Each row is a point on a landscape with many peaks, with its height.
A climber steps from a point to whichever of its 6 nearest points has the largest rise for the distance, and stops where none of them is higher. Distance is the straight distance between rows; heights are no part of it.
Biver height 0.20: [-74 -36  69   4  43 -23  13  15]
natez height 3.10: [ 39 -32   1 -41  40  28  10 -11]
zizu height 3.59: [  5  23  30 -22 -12  -8  44  43]
Kemez height 2.19: [ 34  -4 -43 -35 -46 -30  70 -31]
Pudir height 1.77: [-68 -11  73  -5  40 -13  -3   6]
fozet height 3.09: [ 46  30  42  28  19  13 -99  54]
pumu height 5.43: [-65 -18  23   9  33  -4 -35 -49]
bofe height 3.37: [ 41  42 -19 -14 -81  -6  86  16]
Tupu height 6.19: [-84 -32 -50  53 -13 -20  25  24]
zunof height 3.30: [ 35  35  52  18  25  31 -68  47]
gid height 2.78: [-17   8  31 -19 -15 -17  47  16]
Mik height 4.08: [ 86  52 -24 -10 -26  31 -36  -7]
tuz height 4.28: [ 57  76  19  -3 -33  43 -32  13]
meb height 3.51: [-14 -14  85  -1  39  15   0  63]
Fasid height 3.81: [ 98  21 -38 -26 -46  14  35   8]
Dag height 5.42: [-105  -25   37   42   35  -18  -20  -10]
moza height 4.41: [ 48  68  25  10 -42   4 -21  66]
Tasu height 2.96: [-94  21 -31  57 -43 -18  -3 -29]
nobed height 4.24: [-39   0  46 -17  46  11 -22 -40]
zak height 2.60: [ -2  52  29 -21 -18  18  14 -37]
rivef height 3.04: [  2 -18 -78   1 -45 -34  43 -65]
petok height 4.26: [70 -3 -4 -2  0 -2 15 82]
Gog height 4.16: [ 69   3  13   8  21  41 -83  32]
Pamo height 2.70: [ 37   3 -33 -31 -57 -33  85 -10]
mivez height 3.69: [ 17 -52  -4 -37  35  -6  17  -1]
fud height 4.52: [-94  -5 -24  35 -38 -39  22  14]
fupi height 2.33: [ 19  23 -14 -23 -24 -12  14 -85]
Fesuv height 4.70: [-12 -53 -31 -23  34 -21  14 -28]
nov height 2.28: [-51  29  16  -3 -33 -18  10 -39]
pafu height 4.57: [-45 -48 -29   2  -2 -41  23 -12]
vudi height 4.11: [ 38  10  41 -15  45  54 -32  14]
Zep height 3.31: [-39   9 -63  20 -22  -2 -10 -75]
nusog height 4.87: [ 79 -19 -13 -17  24  22 -18  40]
sata height 4.06: [-44 -60 -39  11  46  -2 -24 -46]
Nuteg height 1.94: [-62 -71  42   6  57 -34  14  30]
bok height 3.07: [-32   9 -34   5 -22 -10  -4 -81]
Sim height 3.72: [ 83  18 -32 -33 -25  17  32 -32]
zef height 3.38: [  9  16  76  17  35  21 -31  76]
gizut height 3.08: [ 14  56  44 -11 -18   7  19  24]
milav height 3.42: [-35  -9  79  -6  42   1   5  37]
dedog height 4.92: [ -5 -40  -1 -23  39  -1 -20 -42]
tibe height 4.53: [ 69   0 -17  -2 -13 -10 -14  92]
Kamip height 3.36: [ 40  36   8  -2 -29  -8  16  82]
Nezot height 3.94: [ 87  43 -24 -19 -28  39  -7  -7]
kosi height 5.14: [ 71 -10  -4 -10  33  30 -46  22]
Niva height 2.43: [-92  14 -25  68 -43   7   4  -5]
Vepe height 3.26: [ 39 -28  -6 -33  22   1  29  44]
liku height 4.62: [-38 -49  -4 -13  40  -9 -31 -56]
Gurid height 4.33: [-54 -65 -71  27   6 -25  14  -4]
mami height 2.82: [ 13 -21 -66 -14 -42 -29  40 -57]
Fim height 3.63: [ -4  12  82   0  41  38 -21  34]
damim height 6.20: [ 68 -19 -34   1  19   4 -28  65]
gatuf height 3.82: [-80   0 -10   7 -35 -36  22  -4]
Sot height 3.16: [-27 -24 -89  25 -33 -24  12 -63]
fenal height 4.07: [-20 -36  -5 -29  11 -35  35  -5]
teval height 2.69: [  8 -10 -53 -19 -35 -14  22 -78]
kol height 5.02: [-68  35 -50  60 -32   2  -7 -56]
vuno height 2.57: [-58  19  23  -5 -20 -37  27  -4]
teni height 3.52: [  76    6   -1    9   20   14 -110   30]
boki height 2.46: [-50   9 -83  61 -26  32 -17 -67]
mifof height 3.88: [ 20  -6  34 -17  48  43 -25 -20]
Mado height 3.18: [-56 -48 -32  28  30   3 -39 -60]
mesep height 3.61: [ 60  64  10  -3 -28  43  -2 -15]
ridor height 3.19: [ 48  14 -30 -36 -18   5  32 -56]
nare height 1.56: [-47 -55  68   6  61 -22  24  39]
Vit height 3.01: [ 16  14  64  36  22  21 -49  85]
Nera height 3.17: [ 51  26 -20 -31 -12  21  21 -57]
Tunog height 2.63: [-94 -52  51  22  35 -30  -5  24]
Lub height 4.88: [ 33   0   4 -20   6  -2  42  67]
ton height 4.91: [ 48  76  11  17 -38  19 -35  43]

For each start below, name the point where the climber stops.
fenal -> dedog
vuno -> Tupu
vudi -> damim
Fasid -> ton
zunof -> damim
nov -> Tupu
mifof -> damim
nare -> damim
Tunog -> pumu
mami -> kol
